Each row is a point on a tangle of strands that fork, close into loops and nearly touch. The rows are in no order.
Points whose rows are less than 174 apart are linked; no others are. Some points are linked to none.
Disas: [-21  31  33 -22  18  22  21  32  -9  13   8  35 -26  41 -12  50   6  12
 -28 -23  20  16   6 -24 -10  25 -29 -22 -55 -11  -1 -39 -28 -34  26 -34
 -43  18  16 -20 -13  28 -11  49]
Tavev: [ -5  16  -5  22 -33  49 -73 -41 -10   1  -3 -26  12   9  25   9  18 -23
  46  34  59 -32   6  12  21 -18 -22  -7  34 -51 -37  -4  -6 -37 -19  15
  39 -18   4  48  23  23 -47  16]
Zem: [ 12 -28 -20   6 -53 -10 -71 -65   1 -21  -9 -31  19  20  20 -12  -5   1
  31   9  39 -33  42  16  36 -14  14  15 -40 -16 -23 -37 -37 -26   7  35
  13 -18 -63  18  19  10  22 -13]
teto: [ 55  63 -22   9 -42 -12   0 -34 -19  21  -8  10 -40  17  38 -18  12  -6
  84  21  39  -3 -14 -12 -11   3 -55  30 -22  27  -2 -23 -28  33 -17 -45
  20  36 -53  72  30 -15   8  41]
befo: [-38  55 -12  15  13 -34  -2  53  -3  -4 -15  20 -47 -32  40 -22 -56  17
  -5  17  12   1 -16 -41   2  -9 -48  -3 -17  31 -28 -19  -6 -50  -8 -18
  37 -31   3   3  71   6   7  75]
Pota: [ -4  13 -10   3 -28 -31 -38  -6  -3 -12 -46 -24 -44 -24 -27  40  17  49
 -37  42   5   6   5  -2 -16 -18  45 -38 -16 -28 -32 -24  25 -47  15  10
 -10 -22  -6 -23  57  30  28 -43]
Dud: [ -5  38 -11 -32  22 -33  44  48   6 -12  -7  -4  41 -34 -36 -64  29  -6
  -7  50 -40  -7 -15  -2  19 -41  78  31  40  20  -8  29   6  21  10  -3
 -31  19  48  33  15  12 -11  10]
Resa: [-21 -13  20 -24  37  13  -8  -7 -11 -22   2  25 102 -10   5 -13 -17 -32
  17  -1   6 -22  -5  21  -9  27  -3 -43 -26  19  -9   8   6 -12 -18  27
  38  -6  13   1  -9  23 -31  21]
Zabu: [ 36  15 -19  94 -19  -8  50  23  -3 -54 -45   5 -13 -74  -2  39  43  -2
  -3   1 -40  33 -41   8 -23  48  50  11  14 -20  27  31  -2  63  19  16
  48  65   9  -8 -25 -35 -19 -20]
Tigum: [ 23  64 -13  -3 -75 -40 -39   8  -3  25 -28 -15 -57   5  16   0 -29  35
 -16  27 -12 -30 -14  -1  15 -31   3 -50  11 -18 -44 -37  -4 -12  -9 -34
   4  -9 -19  -6 -10  59  17  54]
risi: [ 27  43 -24  11  47   0  79  41  -3 -42  -6  50 -12 -42 -10 -23   3  -7
 -21 -18 -31 -14 -59 -17  -4  11  20   4 -21  23   5 -14  -9  44  -6  27
  10   5  18  -9   6 -12 -31  60]
vus: [ 10   6 -23  46 -33 -11  10  40  10  43  -8  15 -53 -85  12 -34   3  10
  35  -2 -21  21  14   0 -24  28   2  16  29  37  21  18  24  61 -26   8
   3  15  39  65  46 -40   4 -37]
guvu: [-22   2  17  -2 -40 -32 -77 -18 -34  -1 -17 -20  -6   3  10  33  15  34
  -7  34  32  23  22   4  20 -33  17 -40  26 -18 -16 -38 -15 -69  -3  16
  26 -30 -26 -14  22  65  19  -1]
gal: [  0 -17 -22  37 -13 -44 -28  20  -9 -29 -10   4  -5 -34  44 -25 -51  23
 -40  -3 -18  10  -4 -29  -6 -35  13   5  43   5 -31  -9  26  10  -9  17
  45 -29   6   0  59  43  38   7]
kave: [-16  -7 -27  13  19 -62  15  35  37  29  31   0   6   0 -30 -58 -28  24
  20 -19  -7 -25  16  16  14 -27  -2  80  44 -10  43  46 -31  51 -27  15
  36  31  -2  19  28 -66 -51 -28]
fomiv: [ 15 -64 -30  24  14  -7  62  -3 -22 -15  19 -36  12 -34 -43 -31  -9   6
 -20  -5 -51  25 -38  44  21   5  61  39   7   1  38  59  13  74  32  22
  22  47 -15 -28 -11 -33 -13 -58]
Bim: [ 44 -14  37 -22  -6  34  37 -51 -31 -25 -58  31  14 -14 -12  56  49  -7
  -9 -13 -24  12 -19  15   0 -10  12 -67 -43  17 -41 -32  25  -7   5 -27
 -35  -3   9 -38 -30  15 -15  25]
popa: [  3  -9 -25 -39  25  36  13   5  -2  -7  49 -26   3   7  -1 -24 -12 -36
  17   9   0   3  27  -7 -13  45  32  32  -7   8  71  25  -1  63 -17   4
   3  15  -1  34 -28 -22 -13 -19]
mep: [ 10  69 -31   8  28  14  25  57 -16 -52 -10  65  28 -17  16 -12 -27  -8
  -4  -3 -21 -35 -52 -42 -13   3  28   9 -10  16  -4 -21  -5  20 -57  23
  28  -6   9   9  14  38 -27  60]
keda: [-21  26   2   1  40   3  51  53   6  10  26  26 -41   6 -35   0 -30  13
 -52 -39 -19  20 -36 -10   3  34 -39 -10 -24 -20 -24 -26 -21 -21  44 -18
 -50  -8  17 -31  11   9  12  64]
kub: [-48  14   3   5  51   1 -35  50 -14 -19  10   0  53  50 -24  36 -59  -2
 -16  66  -4 -32   4 -37 -12 -27  11  -5  26  21 -13  53  27 -81 -52  15
  38 -28   0 -35  30  26  22  -1]
lon: [ 13   6  32  15 -69  34 -54 -62 -16   7 -28 -23  19  28  49  33  27 -29
  56  -8  54 -19  -9  15  37 -18 -34  -5  -9 -25 -38 -23 -21 -16 -15 -19
  51   4 -14  42 -45  24 -41  30]
rin: [-15  23  -4  13  13 -73  -2  40  60  31 -12   1 -27 -27 -51 -26  28  37
 -20   4  14   9  21  21  -7 -22   0  16  14 -31 -17   3   1  -1   8  21
 -11   7  19  12  47 -40 -12  -9]
Ged: [ 25  59 -40  13  -5  16  29  44 -10  40   4  42 -31 -53  33 -21  -7   9
  58 -25 -10  -4  12 -21 -35  38 -19  28  22  19  32  11  -6  55 -50  -6
   8   4  14  47  38 -29 -35  10]
seneb: [ -9 -45  31   0 -42  28   2 -38   6  -4  -2 -24 -53  11  16  33  34  19
 -43 -17 -12  32  11   6  19  13 -32 -39 -40  -5  15 -49 -17 -19  50 -38
 -35   1 -28 -73 -28  17  31 -21]
Veber: [  6  20 -15 -22  -3 -10 -37 -17  25  -1 -36  -3 -47  29 -17   7  15 -21
  31 -12  49  12   7  27  -7 -11 -45   9 -26 -23   6 -19 -12  16  30  -1
 -39  19 -30  50  13 -51   5 -27]
vov: [ 12 -20 -27  -9  51   9  20  52   0   0 -14 -10 -14 -13 -56 -14 -45  -8
  -3 -37 -13 -43 -47  39   8  -5   6   1 -41 -31 -19  30   2   5  24  37
   4  -1  -2 -43   8   3 -25 -21]
tigu: [ 39 -38  61 -16 -14 -15  16 -41  -7 -16 -37  22  49  -1  14  44  46  -6
  -9 -17  -9  35  -9   1  -6  -6  13 -37 -23  24  -2 -39  40  26  14 -13
  -1   2  38   2 -55  15   0  28]
budog: [  3  42  -9  11 -79   3 -17   4  -8  19  -6 -20 -37 -27  77 -21  -6  14
  56  43   0 -23  10 -23  -1 -19 -68  24 -19  41  -2 -39 -22  18  -7 -50
  25  10 -33  25  27  15  38  37]
Kurun: [ 55  67  -4 -16 -35 -26  -4  34  -5  15 -44   9 -18  -2  -2  -8 -12  19
  -1   7  -3 -24 -44 -12  -8 -33  40 -23   5 -22 -28  -9  16  10 -23 -30
  11   5  16  38  -2  65  -5  44]
lizi: [ 16  35 -14  27   0 -26   5  48  33  -6  22  15  34 -23 -14  -5 -11  28
  11  37 -18  11  43 -50 -25 -19  56  52  23 -48  18   7 -11  44 -30  47
  53  -3  30  48  30 -10 -17 -15]
Nas: [-10 -18  -1 -46  -7 -50  21  38  33 -24   0 -14  19  22 -24   7  35  16
  12  18  -9  28  34  -7 -34  24  45  45  28  23  42  33  -3  22   6 -40
 -38  17  73  50 -48 -29  -5 -72]
bodok: [  4  30 -17  55  24   9   3  52  21 -35  15  15  19 -27 -21 -18 -26  -9
 -51 -13 -67 -50 -14  -3  -3   6  77  -4  13   1 -13   3  30  11  -8  51
   2   4  23 -47  -1  24  31 -25]
leb: [ 10 -30  46  41  13   0   5 -21   1   0  60  -3  20   7  20  -7 -11  -5
 -81 -23 -41 -12 -12 -26  11  18  18 -28  74   8  -9 -20  34  -3  15  -2
  17 -35  29 -44 -53   4  39  25]
zure: [-28  29   9 -29  25  21 -38 -17  -7  58  43 -13   3  43 -36  19   1  -9
   8  14  49 -18  44  17  12  12  -6 -35   0 -31  -6  -7 -28 -99  17 -14
 -40 -32 -14 -14  30  12 -15  27]
feg: [-20 -30  18 -14 -31   5 -12 -45  14   4 -37 -13  16  -8  18  50  37  33
  19 -38  23  37  61 -11 -21  36   9  -2 -57  10  23 -13  18   1 -12  19
 -22 -14  31  37 -55  25  -2 -56]
Vonu: [-23  13  18  -9 -42  50 -49   2 -23 -31 -24  -3  55   1  30  39 -36 -19
  34  77  25 -40 -17 -14   2  -9 -12 -29  -8   9 -18   8 -30 -15 -49  -6
  45   0   9   2 -24  78   4  43]
Kedep: [ 11 -50  -8  -8   8  30 -12 -45 -22 -40   8  -9  -5  18  56 -19 -25 -33
  14 -19  27 -23  -3  -5   0 -23 -56  36 -20  10  40 -20   9  27  -5  12
  38  -6 -71 -20  29  -9   0 -24]
zime: [-12  34 -18 -25  39 -29  45  43 -19   2   6  -2   6 -47 -62 -33  31 -22
  28  46 -27  -8  10  23  37 -33  57  37  28   7  27  24 -50  34 -13  25
  -8  30  34  36  16 -18 -46 -19]
biga: [ -7  -5  49  15 -43  23 -35 -49  -9  34 -27  -1 -28  37  33  37  65  -4
   9 -55  22  56  10  19  27 -29 -54 -12   3 -17  -2 -50 -11 -26  24 -55
 -29  22 -14  12 -76 -13  -7  14]
roto: [ 13  -2  34  22   9   6  -7   4   4   9  18   9  28  -5 -27  -7 -10 -11
 -58 -29 -49 -16 -22  21  15  13  50 -68  28   2 -37 -11  22 -11  21  21
 -17   2  42 -41 -40  30  25   8]
pufi: [  9   3 -53  27  35  -2  27  52  19  19 -17  -5 -59 -47 -33 -23 -50  15
   3 -17 -18 -29 -33  20   0   3  -8  19  -5 -23  -6  56  30  35  22  22
   1  19 -15 -47  50 -39  -8 -30]
gifa: [ 22  30 -51 -12  48  82  23  10 -25 -16  40  -8  -4 -24 -37   6 -49 -43
   9   4 -21 -38  -1  15 -13  40  45 -10 -53  14  47  40  -7  55 -14  29
  -8   5 -12 -23  -8 -21  12 -29]
zev: [ 25  12 -10 -20 -17  52  39 -30  24   6  -2  -4 -36  -9 -33 -13  20  -2
 -12  -6 -32   2 -27   0  -9  47  -2 -24 -28  -9  -4 -13  14  19  44  -4
 -56  14 -28 -12  14   5   1  -3]
gak: [  8 -73  19 -39  -4 -73   8  -8  17  35  43 -13  -2  62   2  25  -6  65
 -20 -16   3  20  33   1  -1 -27  33  73   2 -23   1  71  29 -31 -27   9
   6  -9   3 -15  -4 -42  13 -26]
zut: [ 56  41   4  -5 -48  30 -20 -23 -71 -11 -40  -2  -1 -10  58  26  40  12
  31 -12  -8 -25 -15 -11 -32 -35 -18 -16  29   4 -30 -39  -9 -17 -52 -19
  18  -8 -29  10  -2  57 -13 -21]
kived: [ 14   7  -6 -10  19  21  52  12 -19 -34 -34  52  30 -32 -29  45  -8 -27
  -5  12 -22  -1 -37  17 -26  24  29 -64 -62  22 -30  12  24 -10  23 -12
 -58   7  51 -43 -22  48   8  34]
malu: [-28 -89  45   1  10 -26   3 -29  46  30  41 -21  44  60 -14   4 -28   6
   5 -49  20  33  13  21  10  10 -41  15 -17 -24  12  35  24 -11  19 -25
  13  23  18  -3 -52  -4   5 -17]
fuvum: [-16  52  26 -20   6  59  -5  -6 -40  51  28  19 -11  50   6  52  32   8
  23   6  48 -20  13 -15  -9  40 -41 -24 -25  -3 -13  -3 -38 -64  -7 -38
 -38  -1  11  -2 -17  32 -38  60]
Nov: [ 13 -36   2 -31 -32 -20 -17 -36  54  45  23 -22 -53  40  -7   3  29  10
 -29  20  56  19  53 -19 -16   1 -31  39  -2 -29  52  12   5 -44  -7 -36
 -51  -3 -39   0  19 -40  47 -38]
noku: [-40 -57  36 -11  10 -45 -22 -30  45  -4  -9   8  48  58 -32 -11  -9   3
  -5 -12  40  29  19  17  -7  -4  -8  13 -44  -1  -1  -5  22 -18  20   6
  11  31   0  12  12   3  -2   2]
posor: [ 13  25 -23 -15  -3  46  -3 -44   9  14  45 -11   4  -2  23 -64 -10 -13
  -1  28   0 -24   9 -35  -9  25   1  29  34  25  30  22  22  32 -18   3
  -4  -5 -31  29  28  -3   9   8]
pigam: [ 27  59  -1 -21  10 -17  44  22 -13  -3 -24  19  32   3 -16 -27  41  -9
 -16  13 -28  10 -46  -7 -13  -7  78  -6   2  28 -18  22  36   6 -15 -20
 -37  18  41  30  -9  57  -2  37]
kunuf: [ -7 -43  15 -15  18  31  48  30   9 -16 -30  13 -21 -13 -27  62  36 -26
  -1 -47  -9  26 -16  16   1  29 -16 -22 -23 -19   2  25  -7  33  33 -17
 -60  -4  47  15 -93 -58 -27 -21]
mim: [  2  26 -16  -8  23  43  25 -36 -37   2 -14 -42  25 -55 -21   8  27  -2
  42   1  -4  32  31  40 -11  45  79 -22 -31  14  23  21   5  29 -19  71
  -6  -1   4  37 -16 -18 -26 -61]
sapom: [  5 -40 -20 -17  27  24  16  19  20 -21 -29 -10 -50  17 -13  14   3 -33
   2 -55  11   6 -19   9 -10  23 -63   4 -18 -26  15  11 -17  33  27  -2
 -40  -6 -24  23 -49 -67 -19 -52]
dotif: [-23   0  -6 -10 -18 -36 -34  13  -9  13 -26 -26 -86  17  32  16   7  -2
   4   4  31  28  -8  16   6 -16 -78  -6  14   4  -2 -32 -13 -18  41 -16
 -21  12 -20   1  23   6  30 -15]
ponaf: [ 17 -17 -20 -28   6 -11   2 -15   3  30  14 -28 -63  25  30   5  14   0
  14  16  59 -12  17 -13  -2 -16 -44  48  -9 -17  11  10  19 -61  -6 -12
 -29 -29 -67 -36  75 -46  29 -42]
sesud: [  7   0  -1 -49  -8  40   7 -59 -19   0  -3  23  19  20 -11   1   2 -33
  38  10  31  19 -10  27  20  20 -18 -30 -86  26 -10 -37 -41 -16  24 -28
 -47  18 -25  17   7  38  16  63]
lekik: [-27  17  -4  -6  22 -38  26  44  20   9  23 -10  11   3 -65 -42  -6  -8
  31   4 -25  -2  34  17  25   2  34  57  16  12  45  39 -72  51 -13  28
   5  46  24  25 -38 -67 -49 -47]
Mivav: [ -4 -10  49  -2 -11  61 -18 -34 -20 -11  30   0  19  23  21  10 -10 -26
 -24  41   2 -20  -5  -9  23 -25 -41 -48  12  37 -13 -45 -38 -39  15 -21
   2 -15 -35 -69 -40  31  37  49]
Pumup: [  0 -56   2 -53  16 -47  10 -12   2  22  22 -45  17  30 -17  28  18  26
 -37  33   9   5  33 -11 -20 -46  50  48   2 -15  24  53  58 -17   1 -15
 -17 -29  17   0  20  -1  55 -38]
meda: [-36  19 -28   0  45 -20  24  45 -24  20   9  11 -74  -7 -12  -9 -44  24
 -26 -12  -1  17 -36 -10  -1   9 -44 -19  -7   7 -27  -9   1 -59  33 -21
 -31 -33 -11 -40  75  -5  26  25]
kat: [ -41   19    7  -22   -1  -13  -67    4  -33   -6    5   -6   19   23
  -31   41   -9   -7  -20   76   40    0    5  -28   12  -38    9  -33
   38  -19   -1   16  -14 -103  -29    8   30  -38  -28  -32   51   28
   31    3]
gem: [-12  18 -13  32  45  -5 -28  72   4 -35  10  18  59  -3 -28 -17 -41   2
 -30  31 -33 -30  26 -32 -24 -31  64   3  32  -7 -21  18  30 -36 -63  46
  33 -21  10 -16  21  34  21 -26]
dez: [ 44   0  13   8 -53  43 -18 -53 -35 -17 -19  -5 -22 -18  87  32  46  -2
   8 -18 -14 -25   9 -26 -13 -13 -33 -15  33   8   5 -48 -10  32 -28  -3
   4 -19 -31   7 -28  -1  -1 -13]
sanag: [-18  11  33 -17 -46  25 -57 -33 -31  24   6 -10  38  24  12  29 -16 -23
  22  50  31 -15  -7  16  17 -18 -11 -68  -3  22 -11  -2 -16 -46  -2 -44
  -5   6  19 -21 -44  83  21  59]
Fur: [ 36  -5  36  34 -24  11 -10 -29  -7 -19 -15  31  49  -9  50  12  12   2
 -12 -20   5 -31 -22 -16  -6 -15  -8 -15  33 -18 -38 -21   8  35 -39  19
  77  -7  23  15  -8   7 -48  56]
tila: [ -7 -69  52 -25  49  24  65 -15  20  -5  46   2  85  12 -43 -10 -36 -20
 -22 -18 -51   5  -8  11   5   7 -28 -10   8   7   6  13  31  -5  21  -9
 -24 -20   5 -43 -27  15  43  16]
pofe: [-23  25 -19  13 -37  24 -28   1 -43   1   6 -19 -30 -28  82 -52 -35   6
  33  51 -12 -17   6 -31  10 -32 -40   3  15  79 -19  -2  -4 -11   7 -50
  -4 -17 -36   4  70  15  65  38]
Reva: [ -1 -61  46  18 -38  -8   1 -25  55  -1   4  15 -38  11  -7  27  42  27
 -58 -41 -14  63  14 -19  -7  43 -30 -25 -10 -18  34 -37   1   1  10 -36
 -24   2   7 -29 -64 -37  23  -7]
banuk: [  4  13 -40   3  -8  35 -27 -39 -26  26  36  11 -22 -19  42 -68 -40 -28
  28  28  -8 -36  16 -22 -25   5 -30  14  43  54  -8   3  26  12 -11 -21
 -11 -16 -35  20  88 -17  32  -7]
Puf: [  8 -16 -54  51   2 -32   9  43  11  24 -31  -9 -49 -85 -22 -27 -20  30
  21  -2 -13   1   7  14 -18   5   7  36  19   2   9  56  30  67   0  23
  17  11  17   6  63 -60  -2 -59]
Bigom: [ 11 -66  20  -8  39  -6  63  10   3 -23  52  -2  47  40   4 -43 -50  -3
 -28 -52 -68 -11 -31  15  24 -33   9  34  36  -1  -8  47  31  15   5   0
  18   3   7 -56 -28  -5  12 -15]
vuv: [-31 -19  -9 -22   2  -6 -21   4 -34  13   4 -39 -57  39  36   5   6   7
   1  26  56   7  13  -2  14 -31 -61  15  36  12  20 -13 -12 -67  24 -14
   0 -15 -63 -47  41  11  21 -23]
pegeg: [  0 -17  -7   8 -42 -24 -41 -77  36  70  21 -24 -39  33 -15 -10  39  13
 -11   5  46  34  74  11  32 -10 -19  13 -18 -43  -8 -31 -21 -61  35 -29
 -69 -18 -39   0  22 -33  33  -8]
Fugu: [-14 -43  45  14 -46  48 -32 -51  -4  14 -10 -25  -5  13  50  47  43   1
   8 -28  25  24  45 -10  33  -6 -30 -39 -17  -4  30 -39 -27 -43  14 -12
 -27 -24 -19 -41 -80  -8  11 -22]
Dule: [-19 -37   3  19 -23 -18 -71 -94  19  55  -4 -10 -18  18   0  12  24  29
 -32 -46  46  38  58  30  27  -6   8  -6 -29 -31 -38 -35 -18 -24  45  -2
  -9 -16 -14  32 -15  -2  19   3]
bilit: [-42 -19  -1  -3   5 -51  -2   1  11  36  30 -10 -18  21  27  -8  15  37
 -48  16  19  20  20 -40 -19  16   0  28  82   4   8  12  30 -37  17 -14
   6 -22  24   4  20  -2   2   0]
Kas: [ -7  19  -5 -16   4  23  16 -63  -7  -4 -28 -20  29 -21  -3  36  -2  -8
  62   1  25  23  47  12 -18  54  26 -32 -95  20  28 -13  13   6 -10  28
 -23   1 -11  14 -17   7  -3 -36]
bemi: [ -1   7   3  12 -37  14 -50 -59   5 -23 -38  -1  35  18  31  15  23 -49
  73 -20  61   1  32  17  52  -2 -24  -4 -72  -7 -11 -37 -28 -19  11   6
   9   5 -54  40 -49  -5 -11  10]
vef: [-17   8  19 -23   0 -24  39  34  19  19 -29  10  39   4  -5   5  41  12
  47 -17 -17  14  33  10 -17  32  36  18  19  23  16  25  -6   5 -13 -21
 -49  26  94  38 -70  -5 -42 -32]
Gosav: [ 32  13   8  -6  49  21  92  22 -22 -52  -1  66   4 -32 -31  37  19 -15
 -16  -5  -9  21 -58 -14  -9  23  29  -8 -90  27   2 -12 -14  28  19   7
 -25  10  41 -20 -14 -15  -9  59]
lev: [  2  39  14   0 -21  -2 -35  13   2  36   6 -26 -33  28 -17  13 -35  -2
 -27  -4 -19 -14   9  -6  26   6  30 -65  13 -35 -13 -16   2 -23  36   4
 -20  -8  21 -25 -31  42  14  16]
guzor: [ -5   0  49  29  38  36 -10   2  -5 -11  53  10  11  34  -6  18 -54 -41
 -55  15 -33 -22 -35 -50  17 -11 -35 -41  34  15  -7  -4   0 -28   6 -16
  20 -29 -21 -78 -44  -1  37  51]
tozem: [ 14 -34 -19  44  16  -5  60   0  10 -44 -24   0   3 -63 -22  -1  44   1
 -24 -21 -43  28 -35  30   7  30  36   5  -9   1  28   8   6  71  26  53
  28  28  -7 -22 -18 -56 -41 -36]
suteg: [-31  -6 -28  39  10 -23  36  63  16   2  32  18  11 -38  21 -69 -19   6
  -7 -28 -40 -37   4 -12   5  13   0  53  73  24  28  21 -10  43 -20 -10
   8  13  31 -10  12 -30 -45  -4]
nasi: [  2 -38 -32 -21  44 -10  30   8  -8 -27   7  20 -11  -4  24 -32 -48 -26
   6 -30  16   1 -51  11 -18 -20 -56  41 -15  24   6   4  16  39  17  -5
  19   9 -41   3  50 -32   5   3]
dur: [ -8   5 -20  12  -4 -24   8  30  18 -45 -56  17  -5 -30 -28  -5  22  34
 -48   5 -15  14 -44  16 -16  23  43 -25 -20  -9 -44 -13  34 -15  31  18
   1   3  -4 -28  53  36 -15  -1]
nen: [ 23 -63  23 -20  10  52  -9 -41 -17 -32   4   4   4  -1  44  -1  18 -26
 -25 -28 -17 -25   7 -13  -5 -11 -37 -16  27  14   4 -28   9  22   2  17
   5 -27 -29 -43 -13 -33  10 -21]
pob: [ -1  -2  12  23 -15 -34 -46 -34  65  -2   2  11  -7  24  -9   8  38  54
  -2 -11  48  36  48 -38 -37  64  -8  43 -14 -15  34   6 -11  20 -41  43
  19   3   6  63 -20 -45  18 -18]
lodim: [-30   9 -12  65  -7 -17  16  74   9  -9  40   9  10  -1  59 -16 -13   2
 -17   3 -41 -35  -5 -38  -8  26   7  30 116   1  -6  10  19  13 -17 -21
  25  -3  71  -7 -10 -16 -33  14]
ren: [ 32  48 -39   6  24  64 -16 -12 -26 -10  -6  -9  26 -57 -32  -5 -23 -38
  20  -6 -31 -22   2  56   1  11  63 -39 -25   0  19  11 -14  36 -23  66
  19   8 -32 -16   0   5 -11 -35]
Kol: [-49 -21  32 -17  29  -2  32  34  30  15 -25  10  28   7 -37  -2  20  -8
  28 -45  -3  19  32  40   1  16 -10  -8 -23   0   5  17  -8   3  13  -5
 -40  27  47  34 -65 -35 -49 -29]
lukan: [-25  30  18  16 -38  -7 -37  14  -5  32 -14 -18 -88  35  27  33  19  -2
  19 -23  31  22   3   9  20 -22 -88 -31   8 -16  14 -32 -52 -16  34 -36
 -16  20 -17  -5 -58 -25   3  20]
rinid: [ 13  -4 -55  -6 -39  -6 -32 -43  -9 -55  -1 -12 -12   4  30 -39  -8 -10
  38  14  10 -35  10  14  15  -8 -19  10 -36  13  -8 -56 -25  -8  -6  27
  39 -11 -81 -19  52   8  13  -3]
Rivav: [ -3  11   6 -34  48 -15 -10  10  22  65  31 -16  23   6 -46  -6   2  -1
 -16   7  26 -54  38  24  10 -26  18  -4  24 -48  -4  34   7 -73  -8  19
  -9 -37 -10 -22  38 -31 -11 -12]
Vubag: [-14 -44  -1 -31  43 -42  14 -16  29 -10  11   2  17  40 -18 -49   4   0
   2  -8  27  34 -27  19 -10 -16 -19  46  -4   8   7   7  19  13  12  21
  19  25 -30  43  42 -19 -13   5]
Gurez: [-13  -2   4 -34  60 -29   8  72 -21  33  13 -14   6  26 -45  -2 -36  10
  -4 -12 -14 -33   2  45  19 -40  32  22  20 -38 -16  61  12 -45  -2  19
 -11 -17  18 -43   9  -9 -29 -40]
zoz: [ 38 -37  48   3   1 -20  10 -52   8 -19  -8  25  47  -5  38   1  46  -1
 -22 -44 -11  20 -24   0  -1   2 -10  -1  30  15 -10 -37   1  47   8   7
  44   3  29  37 -39 -12 -31  28]
pemoz: [-16 -55  54 -15  26  20   4 -20  22  45  37 -10  53  21 -33   5 -38 -31
   0 -24 -13  16   4  11  11  20 -44 -26   5 -34  18  12   1  -9  24 -26
 -26  -9  37 -26 -55  13  10  10]
Nare: [  4 -63   5  -1  30 -38  94  22  17 -20  43 -11  33  17 -55 -48 -22  -2
  -2 -22 -59  27 -44  41  32 -24  27  54  -6  16  14  49 -17  48  28  -9
  -2  43   5 -15 -19 -23  -9 -33]
pap: [ 43  80 -22   3 -10  21   8  -7  -1  34  -8  22 -16  14  27   8   7  -7
  53 -21  37  -3   2 -21 -17  18 -20  25  -7  -8  28  -1 -36  40 -63  -3
  38  17 -27  71   5  -6 -42  20]
fel: [-25  20  -1  13 -26  64 -72  -8 -24 -19  10  -8  43  20   6  41   5 -13
  40  82  28 -37   1  -8 -21 -12 -16 -21  33 -18 -56  15 -11 -43 -58  12
  36 -13  19  19  23  55 -29   0]
vugel: [  3 -48 -13 -28   2 -35  17   8   8 -18  12 -37  22   9 -22  -1  18  22
 -37  28 -39  23  10 -19 -20  11  75  49  13  28   9  37  39  44  27 -15
 -25   5  50  24 -13  13  52 -60]
dizol: [-31  54 -29  19  -4  14 -37  51 -18 -37  -4  42   0   2  32 -24 -72   1
 -22  28  -5 -25 -57 -41  12 -13 -23 -13   1  -2 -36  -3 -25 -12 -36  -6
  46 -27  -9  -6  25  34  -7  79]
Gokit: [-10  23 -54  20  15 -27   3  46  -8 -40 -40  18  -5 -57   3 -49 -10  12
 -17  25 -25   7 -39  -1 -16 -26  31  -5  40  16 -46  -4  41  -4 -13  26
  11 -20   6  10  86  23   5  -3]
noni: [ 30  26   8  18 -11 -22 -14 -15  17 -29 -33   1 -12  -8 -15  22  23   9
  13   0  -1  58  -7  19 -23  -1  22  -1 -25 -16  22 -12   4  77   2  29
  38  34  12  67 -31  -9   6 -26]

A piece is two or more points that can be reached from each other along the links. Count, over all rows, the pieces, the separate loops (a circle has one, a figure eight two, a Y none), the forks (points with three links) and the tips (points with one).
pieces -> 3
loops -> 0
forks -> 3
tips -> 9

How many points has the smallest loop of links through each point below? Write 0 if it is on no loop.
roto -> 0
tigu -> 0
Nas -> 0

Name the points in between on the shortest way along the links from the first point to the second, in order.
nasi, leb -> Kedep rinid Zem bemi lon Tavev fel Vonu sanag Mivav guzor
Disas, Ged -> fuvum zure Rivav Gurez vov pufi Puf vus
zime, gem -> Dud pigam Kurun Tigum lev roto bodok
Fugu, Dule -> biga lukan dotif vuv ponaf Nov pegeg
banuk, pufi -> pofe budog teto pap Ged vus Puf
Puf, Fur -> pufi vov Gurez Rivav zure fuvum Disas keda meda befo dizol mep risi Gosav kived Bim tigu zoz
